A landscape with many valleys, sampled at points; each row gives a point and its height.
From any point a ball rolls to the lowest of the 4 points nearest to it. It stops when none of these is lower. Distance is the straight distance between rows; heights are no part of it.
Q699 height 368: 34; -6; 4; -2; -24; 11; -18; -16; -31; 12; 3; 13; -6; -5; 9; 23; 2; -12; 27; -33; -8; -27; 14; -3; -25
Q456 height 158: 17; -4; -11; 7; -25; 29; -45; 15; -13; -9; 11; -10; -20; 11; -13; -19; -16; -13; 37; -25; 27; 17; 22; 15; -3
Q304 height 172: -22; 22; -22; 12; 19; -46; -1; 8; -10; 0; 9; 16; -4; 0; 0; -11; -9; -3; -34; 25; -14; 3; 3; -28; -9
Q535 height 169: -20; -14; 19; 2; 21; -26; 34; -10; 9; 20; -1; 59; -4; -25; 6; 38; 32; 11; -35; 8; -13; -6; -3; -20; -13
Q127 height 95: 3; 25; 2; 4; 36; 12; 0; -12; 26; -43; 15; -39; 6; 1; -3; -6; 0; 2; 4; -2; 18; 19; -4; 24; 31
Q625 height 96: 18; 27; 8; 13; 31; -19; -1; 18; -3; -52; -4; -29; 17; 13; -22; -22; -29; -15; -15; 7; 1; 22; 8; 3; 10
Q104 height 232: -35; -27; 9; -18; -12; 20; -8; 24; 31; 3; -24; 12; -25; 4; -6; -15; -3; 17; -12; 6; 1; 13; -12; 6; 19
Q559 height 752: 47; 2; 14; -3; -14; 12; 13; -31; -27; 14; 2; 9; 21; -8; 37; 34; 24; -8; 36; -43; 3; -40; 29; 11; -27
Q181 height 341: -8; -10; -19; -2; -12; 5; 15; 13; -4; 2; -7; 6; -20; 0; -1; -26; 7; 14; 14; 7; -23; -11; 3; 4; 24
Q165 height 411: 23; -17; 19; 0; -31; 2; -10; -9; -27; 15; -22; 27; 1; -8; 18; 32; -1; -18; 2; -14; -13; -25; -3; -18; -46
Q281 height 447: 13; -32; -23; 4; -39; 32; 22; -17; -32; 33; -30; 5; 31; 4; -7; -11; 0; -15; 44; 8; -9; -24; -10; -1; -13
Q429 height 203: -6; 5; -17; 6; 11; 25; 20; -13; 22; -22; 18; -21; -17; 8; 6; -15; 12; 22; 23; -27; 12; -4; -3; 38; 55
Q142 height 119: 19; 31; 24; -7; 30; 31; -29; -6; -4; -34; 15; -33; 14; 4; -16; 15; -14; -14; -7; -15; 20; 18; 8; 10; 0
Q586 height 177: -27; -11; 2; -13; -22; -12; -24; 37; 40; -4; -21; -24; -30; 46; -2; -41; -24; -2; -9; 18; 18; 27; -3; -16; 31
Q950 height 207: -26; -36; 12; -5; -26; -21; 26; 2; -5; 44; -3; 28; 4; -26; -13; -11; 19; 3; 2; 47; -9; -16; -48; -23; -31
Q495 height 278: -14; -25; -3; 5; -38; -18; 18; -16; -31; 40; -5; 25; 36; -2; 5; -16; 2; -3; 2; 46; -20; -20; -28; -26; -22
Q661 height 100: 32; -21; -7; 15; -31; 11; 10; -26; -21; 37; -10; 18; 14; -5; 12; 4; -1; -11; 28; -9; -28; -25; 11; 7; -22
Q138 height 22: 20; -21; 14; -9; -10; 13; 10; -6; 2; 2; -15; 30; -12; -9; 13; 25; 13; 8; 14; -41; -3; -16; 11; -5; -24
Q190 height 351: -41; 15; -16; -8; 1; -57; 14; 46; 33; -15; -6; -21; -9; 15; -17; -35; -21; 2; -24; 24; 5; 11; 4; -17; 29
Q864 height 141: -9; 11; 1; 5; -17; 6; -35; 32; 8; -18; 7; -27; -25; 26; -10; -25; -23; -11; 12; -3; 16; 26; 17; -3; 11
Q524 height 210: -1; -24; 6; -10; -20; 31; -13; 7; 26; -20; -7; -1; -18; 11; 0; -3; 5; 11; 22; -30; 20; 13; -4; 34; 36
Q345 height 481: 23; 15; -52; 33; -31; -11; 0; -17; -50; 35; 9; -21; 31; 15; 13; -17; -14; -9; 29; 9; -22; -15; 16; 0; 1
Q765 height 295: 37; -17; 8; -3; -52; 16; -43; 2; -51; 28; -6; 7; 3; 6; 9; 13; -14; -23; 27; -22; -13; -18; 13; -25; -55
Q85 height 198: -23; 30; 15; -19; 48; -11; 9; -4; 31; -10; 3; -10; 12; 1; -1; 22; 1; 16; -43; 17; 1; 35; -13; 0; 31
Q6 height 656: 39; 1; -31; 16; -1; 11; 30; -30; -16; 12; 23; -12; 8; -5; 20; 1; 19; 13; 47; -13; 0; -31; 17; 37; 20
Q268 height 324: -21; -22; 3; 22; -21; -42; 29; -26; -20; 43; 5; 28; 35; -12; 0; -9; 3; -1; -30; 61; -22; -22; -34; -35; -16
Q16 height 184: -13; -21; 26; -26; 12; 22; 16; -3; 25; 2; -23; 31; -12; -19; 5; 26; 11; 8; -6; -25; 1; -5; -1; -1; -22
Q145 height 320: -53; -15; -4; -17; -28; -2; -4; 42; 20; 1; -16; 5; -28; 25; -9; -36; -9; 17; -23; 25; -1; 4; -11; -13; 16
Q983 height 156: -1; 7; 13; -6; 0; 28; -38; 14; 12; -36; -3; -34; -22; 20; -11; -6; -8; -2; 16; -23; 30; 41; -2; 22; 30
Q266 height 465: 30; 19; -39; 31; -11; -10; 6; -1; -35; 6; 19; -34; -1; 8; -17; -40; -9; 1; 52; 1; -9; -10; 14; 3; 17
Q384 height 193: 0; 23; 26; -17; 54; 14; -5; -16; 21; -36; 6; -50; 11; -1; -5; 29; 3; 14; -32; 12; 11; 24; -26; 4; 20
Q638 height 245: -44; 8; 6; -16; 13; -21; 4; 28; 37; -12; -2; -6; -13; 14; -1; -27; 0; 12; -25; 20; -3; 22; -8; 7; 50
Q956 height 444: 35; 18; -24; 20; 12; -13; 3; -23; -28; 5; 26; -6; 8; -18; 15; -11; 4; -9; 21; -8; -7; -21; 8; 18; 1
Q934 height 284: 8; -37; -4; -14; -26; 10; 27; -3; -4; 47; -31; 8; 17; -11; -5; -1; 3; -2; 50; 15; -15; -20; -25; -4; -38
Q158 height 168: -11; -31; 21; 2; -1; -17; 46; -21; 10; 42; -11; 36; 10; -36; 0; 9; 29; 8; 2; 8; -9; -27; -26; -15; -33
Q249 height 166: -21; 27; 7; -1; 46; -17; -3; 7; 4; -10; 13; 3; 14; -1; -4; 10; -20; -4; -46; 19; 4; 25; -1; -12; -1
Q453 height 365: 7; -36; -3; -3; -22; 11; 26; -3; -8; 32; -20; 5; -8; -11; -9; -17; 3; 12; 39; -3; -16; -25; -6; 13; -1
Q393 height 90: -19; 1; 0; -8; -12; -1; -21; 30; 21; -15; 1; -9; -25; 26; -6; -31; -13; 11; 1; 8; 7; 18; 4; 0; 16
Q405 height 318: 24; 18; -16; 13; 14; -1; 9; -25; -8; -18; 19; -2; -4; -10; 11; 2; 17; 9; 15; -17; -1; -21; 19; 16; 7
Q859 height 197: -30; 17; -11; 3; -13; -19; -7; 33; 10; -17; 2; -14; -18; 14; -14; -36; -20; 9; -13; 10; -7; 9; 0; -12; 17
Q977 height 217: -2; -7; 3; -12; -11; 26; -35; 26; 2; -9; -3; 9; -15; 17; 5; 11; -21; -15; -9; -14; 8; 19; 3; -9; -21
Q819 height 73: 10; 25; 12; 14; 15; 12; -25; 18; 0; -48; 2; -43; 18; 19; -13; -20; -16; -10; 5; -11; 26; 29; 4; 19; 9
Q272 height 423: -5; -21; -20; 20; -18; -10; 47; -23; -14; 45; -13; 18; 42; -21; 6; -5; 20; 4; 13; 33; -12; -23; -10; 0; -8
Q443 height 191: -4; -40; 26; -8; -18; 0; 12; 8; 12; 16; -28; 38; -10; -19; 5; 13; 11; -2; 0; -10; -13; -18; -14; -15; -43
Q336 height 244: 2; 8; 18; -29; 9; 16; -3; -14; 5; -9; -1; 19; -6; -4; 4; 40; 12; 0; -18; -24; 3; 3; 11; -7; -16
Q900 height 175: -24; -11; -7; -11; 11; -4; 19; 0; 26; -10; -5; 8; -17; -4; -3; -12; 14; 14; -9; 2; -10; -1; -6; 18; 37
Q940 height 188: 1; 37; 18; 0; 54; -31; -5; 20; 3; -38; -2; -31; 30; 7; -15; -9; -20; 2; -49; 28; 8; 26; -9; -7; -2
Q919 height 482: 26; -9; -12; 9; -32; -4; -37; -4; -42; 24; -3; 12; -3; -2; 13; 12; -7; -18; 10; -5; -24; -19; 4; -12; -35
Q494 height 216: -34; -13; 17; -15; -5; 15; -30; 29; 14; 5; -8; 10; -26; 22; 3; -5; -16; 1; -15; 7; 5; 15; 2; -12; -6
Q129 height 167: -1; 7; 35; -37; 31; 30; -11; -5; 23; -11; 0; -32; 4; 6; 8; 41; 10; 15; -18; -8; 13; 32; -26; -1; 13
Q770 height 103: 14; 19; 1; 9; -9; -6; -23; 21; 8; -39; 5; -36; -5; 24; -22; -43; -22; -4; 21; -9; 23; 32; 16; 27; 26
Q566 height 174: -22; -27; 20; -2; -28; -25; -4; 0; -23; 33; -8; 44; 0; -13; -4; 16; 0; -9; -38; 29; -7; -14; -29; -47; -50
Q238 height 155: 27; 23; 4; 8; 13; 43; -9; -19; -1; -28; 19; -24; -2; 1; -11; 11; 7; -4; 18; -40; 31; -1; 16; 26; -1
Q588 height 132: -8; 14; 6; -18; 17; 11; -33; 18; 8; -13; 0; -10; -1; 15; 2; 12; -20; -11; -14; -5; 15; 27; -7; 4; 6
Q698 height 75: 12; 42; 7; 25; 42; 5; 2; -8; -4; -53; 14; -27; 18; 0; -14; -15; -10; -5; -1; -4; 10; 6; 12; 18; 5
Q146 height 238: -31; 27; -1; 1; 29; -51; 5; 41; 30; -33; 3; -29; 13; 13; -21; -26; -27; -4; -37; 26; 15; 22; -2; -18; 27
Q93 height 224: -34; 15; 0; 1; 48; -16; 38; -18; 22; -12; 15; 24; 7; -17; -6; 18; 22; 21; -40; 16; -7; 11; -4; -5; 29
Q890 height 213: 20; 10; -3; -1; 3; 11; -16; -7; -10; -5; 17; 10; -12; -7; 4; 17; 1; -7; 10; -30; -1; -7; 14; 0; -5
Q581 height 190: -26; 4; -13; -8; 1; -14; 7; 11; 22; -13; 0; 1; -15; 11; -2; -19; -10; 17; -8; 10; -8; 8; 4; -2; 26
Q913 height 140: -31; -4; -5; 18; 3; -46; 6; -2; -23; 23; 10; 45; 2; -11; 7; 16; 4; -1; -50; 33; -9; -5; -11; -34; -21
Q885 height 154: -26; 8; 3; -18; 17; -5; -38; 26; 2; 4; 1; 12; -7; 12; -2; 11; -20; -5; -33; 14; 2; 20; -1; -12; -15
Q10 height 226: 8; 36; -5; 4; 49; 17; 14; -27; 7; -40; 22; -32; 27; -12; -8; 26; 7; 5; -24; -5; 7; -5; 4; 9; -5
Q84 height 261: 3; -26; -3; 7; -16; -10; 17; -18; -12; 35; -10; 26; 7; -16; 11; 12; 11; -4; 5; 7; -12; -30; -3; -6; -26
Q493 height 373: 5; -9; -12; 16; -19; -36; 7; -23; -29; 34; 2; 24; 22; -10; 21; 14; 0; -19; -8; 17; -31; -19; -10; -14; -20
Q312 height 500: 18; 3; -23; 17; -27; -21; -10; -25; -40; 33; 6; 11; 23; -11; 15; 12; -2; -23; 2; 8; -27; -24; 11; -19; -27
Q233 height 274: -2; -22; 2; -7; -33; -7; -12; -6; -29; 21; -9; 31; -1; -6; 1; -3; 5; -13; -11; 17; -19; -24; -18; -25; -39
Q936 height 200: -23; -25; -2; -6; -9; 3; 3; 22; 3; 8; -15; 21; -28; -6; -1; -10; 3; 7; -5; 7; -16; -8; -12; 1; 3
Q943 height 139: -25; -11; 30; -38; 17; 10; -8; 21; 31; 6; -22; 16; -2; -1; 10; 36; -7; 7; -39; 8; 0; 22; -10; -11; 4
Q451 height 523: 1; -23; -27; 13; -25; -4; 33; -13; -22; 34; -25; 7; 14; -1; 3; -19; 4; 5; 20; 31; -22; -21; -18; -2; -6
Q839 height 385: 16; -5; 14; 16; -1; -22; 21; -31; -11; 22; -2; 32; 17; -15; 31; 39; 17; -10; -2; -8; -6; -25; 14; -15; -34
Q666 height 222: -21; 14; 14; -11; 16; -22; -23; 36; 26; -13; -3; -30; -8; 28; -2; -16; -18; -2; -20; 16; 16; 30; -3; -10; 23
Q879 height 161: -7; 5; 11; -20; 17; 16; -5; 3; 46; -32; -5; -33; -19; 13; 9; 0; 10; 6; 2; -8; 19; 32; -27; 9; 50
Q981 height 499: 20; 5; -21; 17; -19; -16; -6; -11; -34; 16; 15; 6; -6; -1; 12; -3; -1; -8; 23; -6; -20; -20; 7; 0; -1
Q115 height 152: -12; -22; 11; 0; -6; -23; 27; -8; 10; 19; -14; 35; -5; -26; 2; 12; 26; -4; -17; 5; -14; -20; -14; -14; -25
Q68 height 644: 33; -1; -24; 14; 4; -17; 32; -29; -12; 22; 19; 6; 12; -23; 31; 14; 24; 13; 12; -12; 2; -39; 17; 17; 6
Q955 height 299: 3; -14; 7; -5; 9; -12; 20; -17; -4; 8; 3; 33; -3; -13; 13; 42; 20; 3; -15; -13; -4; -10; 12; -14; -19
Q353 height 146: 5; 28; -22; 12; 12; -14; -12; 2; -16; -10; 18; -12; -5; -5; -7; -25; -17; -12; 2; -2; -4; -2; 13; 1; -5
Q929 height 138: 15; 14; 21; -17; 12; 37; -25; -3; 16; -29; -1; -30; 6; 11; -9; 17; 1; -4; -3; -16; 28; 25; -14; 8; 7
Q218 height 301: 29; -17; -8; -4; -20; 37; 13; -12; -9; 1; 4; 2; -21; -7; 4; 6; 11; 13; 38; -32; 10; -21; 25; 24; 10
Q744 height 74: 21; 19; -18; 21; 4; -14; 10; 4; -5; -45; 22; -44; 3; 8; -29; -57; -17; 8; 39; -9; 10; 14; 19; 23; 30
Q264 height 99: -26; -4; 11; -24; 22; -8; 2; 14; 41; -9; -17; -26; -8; 19; 6; -2; 22; 11; -21; 13; 16; 36; -27; 11; 63
Q166 height 524: 24; 4; -10; 22; -11; -31; 6; -39; -23; 33; 12; 24; 46; -15; 32; 31; -3; -16; 2; 2; -18; -27; 13; -9; -26
Q257 height 179: -12; -24; 12; -12; -14; 14; 20; 8; 20; 8; -16; 32; -21; -24; -6; -1; 14; 14; -2; -3; -6; -6; -7; 5; -7
Q361 height 242: -3; -20; -10; 1; -1; -11; 35; -18; -2; 12; -5; 29; -7; -14; 6; 15; 24; 14; -7; 4; -7; -25; 7; 0; -5
Q925 height 176: -18; 17; -2; -15; 39; 13; 19; -11; 31; -20; 15; -7; 2; -5; 1; 11; 3; 6; -18; 6; 8; 16; -6; 10; 30
Q784 height 171: -15; 5; -1; -5; -5; 10; -17; 20; 28; -22; 5; -26; -19; 22; -6; -32; -12; 5; 18; -3; 12; 27; -5; 17; 40
Q608 height 87: 17; 22; 7; 36; 28; 38; 0; -19; 2; -61; 11; -57; 26; 5; -23; -9; 10; 2; 1; -17; 22; 7; 17; 23; 15
Q445 height 218: 14; 4; 1; -2; -9; 14; -49; 19; -19; 1; 8; 0; -13; 2; -9; 13; -24; -27; 1; -20; 3; 9; 16; -9; -28
Q368 height 133: -41; -22; 13; -8; 4; -7; 17; 7; 21; 15; -19; 35; -13; -17; -4; 1; 15; 15; -26; 12; -6; -3; -16; -3; -8
Q914 height 113: -40; -16; 10; -14; 4; -7; -4; 24; 10; 6; -15; 22; -14; 4; -6; 15; -3; -12; -45; 16; -2; 5; -9; -12; -14
Q634 height 58: 21; 36; 17; 28; 20; 14; -24; 2; -18; -58; 14; -26; 24; 16; -25; -22; -12; -15; -14; -17; 6; 13; 19; 18; -8
Q658 height 28: 31; 8; 18; -16; -9; 39; -18; -18; -7; -16; 8; 4; -9; -8; 1; 27; 10; -5; 31; -63; 23; -9; 25; 4; -27
Q861 height 374: 15; 11; -34; 15; -22; -19; 3; -4; -33; 17; 5; -13; 5; 10; 5; -22; -17; 0; 21; 18; -16; -14; 12; -3; 2
Q347 height 459: 46; 15; -20; 15; 1; -3; -12; -26; -20; 10; 17; -1; 1; -5; 22; 14; 9; -19; 28; -25; 9; -33; 20; 7; -10
Q38 height 142: 26; 9; 25; 3; 7; 44; -53; 8; -9; -30; -3; -31; -1; 19; -9; 14; -14; -20; 6; -18; 42; 41; 9; 17; -7
Q756 height 495: 43; -32; -5; -5; -38; 48; 26; -8; -21; 36; -27; 1; 15; 0; 9; 0; 12; 0; 78; -26; -7; -25; 9; 10; -17
Q853 height 196: -8; 21; 13; -21; 40; 20; 10; -16; 27; -18; 8; -11; 9; -5; 4; 30; 7; 9; -34; 1; 13; 12; -7; 6; 6
Q739 height 276: -2; -32; -2; -3; -14; -7; 33; -7; 4; 37; -17; 19; 2; -22; 5; -3; 13; 19; 19; 9; -18; -19; -16; 10; -16
Q484 height 246: 5; 0; -13; 2; -14; 11; -21; 11; -7; -7; 7; 6; -21; 5; -2; -12; -11; 1; 14; -9; -4; 1; 9; 8; 13
Q20 height 408: 17; -24; 11; -2; -43; 4; -30; 8; -22; 21; -7; 16; -18; 7; 6; 3; -16; -12; -2; -2; -23; -21; -2; -17; -37
Q938 height 136: -17; 30; -7; -7; 34; -8; -6; 8; 17; -25; 11; -8; -9; -9; -7; 3; -7; 5; -17; 2; 4; 15; 6; -1; 11
Q856 height 170: -26; -12; 15; -20; 2; 16; 5; 16; 49; -12; -19; 1; -5; 3; 8; 16; 23; 10; -19; -6; 10; 22; -13; 11; 36
Q208 height 173: -12; -13; 4; 27; -2; -49; 32; -27; 0; 38; 3; 47; 24; -25; 13; 31; 25; -6; -27; 26; -16; -23; -3; -28; -21
Q434 height 192: -36; 34; 0; -6; 29; -38; 1; 25; 20; -22; 5; -10; 8; 8; -7; -19; -31; -10; -37; 26; 1; 29; -2; -18; 6
Q301 height 296: -30; -2; 17; -25; 22; -11; -39; 35; 28; 19; -20; -12; -12; 39; 2; -2; -19; -7; -45; 32; 16; 29; -10; -23; 3
Q897 height 157: -30; -19; 41; -28; 8; 11; 7; 12; 29; 17; -34; 46; -7; -21; 0; 39; 18; 10; -22; -10; 2; 10; -10; -18; -37
Q952 height 247: 36; 28; -12; 24; 15; 18; 5; -24; -19; -17; 39; -25; 7; -8; 3; 12; 15; 1; 18; -28; 15; -35; 18; 26; -7
Q62 height 151: -3; 16; 1; 10; 12; -24; -7; 31; 25; -38; 7; -42; 5; 21; -20; -46; -33; -4; 5; 5; 11; 29; 11; 1; 34
Q823 height 282: -41; -14; -1; -6; -20; -17; 16; 21; 5; 18; -10; 19; -17; -1; -17; -32; -1; 11; -19; 36; -15; -5; -14; -15; 7
Q844 height 135: 17; 11; -14; 10; -9; 25; -8; -11; -5; -31; 30; -23; -16; 6; -15; -33; 1; 17; 32; -30; 16; 5; 15; 32; 27
Q533 height 189: -7; 17; 23; -28; 36; 6; -3; -6; 29; -15; -4; -35; 7; 8; 1; 30; 16; 14; -26; 19; 16; 34; -24; 2; 42
Q543 height 613: 35; 3; 3; 9; -14; -14; 30; -36; -13; 27; 9; 11; 33; -11; 46; 29; 12; -5; 13; -21; 1; -37; 14; 7; -26
Q25 height 165: -26; 22; -4; -15; 45; -28; 16; 16; 40; -27; 2; -17; 12; 9; -8; -7; 4; 4; -29; 22; 3; 31; -15; 4; 41
Q637 height 448: -4; 0; -18; 12; 3; -23; 48; -14; -1; 13; 1; 8; -2; -14; 8; -10; 18; 18; 9; 7; -16; -23; 4; 10; 27
Q399 height 162: -11; 14; 14; -26; 28; -6; -15; 20; 32; -7; -4; -18; -2; 15; 4; 1; 0; 3; -18; 15; 19; 40; -18; 0; 34
Q620 height 215: -14; 12; 4; -10; 45; -5; 31; -12; 18; -1; 17; 24; 0; -16; 5; 45; 16; 10; -38; 2; 8; 2; 2; -6; 1
Q966 height 70: -39; 4; -15; -10; 25; -27; 25; 17; 32; -12; 3; 15; -7; -5; 7; -14; 8; 14; -27; 18; -8; 15; -1; 0; 31
Q597 height 134: 2; 14; 6; 5; 22; 8; -44; 24; -13; -22; 4; -16; 2; 12; -12; -10; -34; -21; -15; 4; 9; 25; 11; -4; -21
Q359 height 30: 33; 32; -15; 32; 12; -4; -10; -1; -24; -38; 11; -28; 20; 7; -25; -34; -21; -12; 17; -14; 9; -1; 20; 20; 5
Q824 height 287: -2; -24; -11; -4; -36; 30; -24; 12; -8; 8; -10; 10; -33; 10; -7; -18; -13; 7; 19; -3; -4; -1; 1; 9; -6
Q628 height 102: 11; 21; -6; 25; 16; 16; 10; -9; 7; -44; 26; -47; -4; 5; -21; -32; -3; 13; 23; -21; 15; 9; 10; 35; 33
Q251 height 243: 3; 8; -6; -1; 13; -10; -19; 2; -18; 0; 11; 19; -9; -3; 5; 14; -8; -21; -18; 0; -3; 1; 5; -23; -30
Q963 height 187: -13; -45; 7; -13; -25; -11; 32; -11; 17; 47; -14; 23; 2; -34; -11; -6; 13; 13; 25; 17; -5; -18; -37; -19; -41
Q830 height 137: 19; 17; 21; -6; 15; 55; -25; -19; 17; -41; 9; -55; 17; 8; -20; 22; 10; 2; 9; -35; 40; 22; 8; 19; 5
Q46 height 430: 29; -31; -12; 5; -39; 40; 9; 5; -23; 24; -24; 0; 2; 1; -5; -12; 4; 6; 49; -3; -13; -11; -1; 9; -2
Q330 height 131: 14; 7; 10; 11; -6; 32; -31; 2; 4; -30; 14; -26; -6; 8; -14; -3; 3; 0; 31; -29; 33; 25; 11; 30; 19
Q134 height 21: 31; -17; -14; 8; -51; 18; -37; 7; -42; 26; -6; -1; -14; 12; -4; 4; -12; -13; 41; -9; -6; -8; 11; -3; -20
Q595 height 234: -29; -41; 9; -14; -24; -7; 7; 14; -5; 35; -20; 22; -18; -14; -18; -32; 4; 10; -12; 37; -13; -14; -31; -18; -28
Q979 height 220: -4; 1; 5; -17; 19; 14; 1; -2; 21; -16; 10; 11; -14; -5; 6; 28; 11; 3; -5; -8; 3; 1; 7; 14; 16
Q365 height 525: 23; -10; -32; 13; -47; 10; 4; -25; -42; 42; -13; -3; 27; 16; 15; -10; -12; -11; 35; 5; -16; -18; 6; -4; -4
Q267 height 571: 27; -7; -27; 22; -20; 5; 31; -24; -29; 39; 5; -10; 24; 4; 28; 4; 4; 0; 32; -3; -13; -30; 15; 10; 13
Q737 height 679: 34; 29; -23; 29; -14; -12; -9; -34; -40; 27; 27; 4; 36; -6; 25; 13; -22; -31; 17; -11; -13; -18; 20; 1; -29
Q583 height 230: 11; -27; 27; -15; -5; 13; 29; -13; 8; 26; -27; 30; -3; -23; 12; 22; 29; 15; 37; -27; -10; -25; -10; -4; -37
Q82 height 381: -23; -1; -10; 17; 11; -35; 26; -4; 14; 17; 1; 25; -8; -14; -2; -4; 28; 16; -31; 16; -21; -14; -3; -8; 12
Q951 height 127: -34; -4; 9; -7; 8; -16; -11; 19; -8; 10; -4; 32; -8; -3; 6; 19; -6; -9; -54; 33; -15; 4; -8; -29; -27
Q478 height 93: -2; 24; 13; -1; 26; 3; -25; 11; 4; -35; 8; -25; 8; 9; -15; -15; -12; -12; -11; 2; 15; 24; 5; 2; 8
Q958 height 317: -9; -1; -24; 12; -7; -31; 20; 1; -10; 15; 1; 17; -4; -7; 5; -11; 10; 12; -11; 13; -21; -10; -3; -11; 14
Q614 height 195: 21; -5; -6; -1; -20; 28; -29; 5; -16; -2; 3; 7; -25; -1; -3; 5; -9; -5; 34; -28; 7; -3; 20; 11; -7
Q797 height 112: 33; 1; -26; 11; -34; 6; -31; 11; -31; 12; 6; -11; -18; 12; -14; -17; -10; -6; 38; -21; -8; -1; 15; 3; 2

For each start below, name the point where the ball stops.
Q281 => Q115
Q853 => Q359
Q925 => Q359
Q952 => Q359
Q830 => Q359
Q6 => Q134
Q451 => Q115
Q453 => Q115

For each start below, name every point that the ball comes to, in order.
Q165 => Q233 > Q566 > Q951 > Q914
Q20 => Q233 > Q566 > Q951 > Q914
Q249 => Q938 > Q478 > Q819 > Q634 > Q359
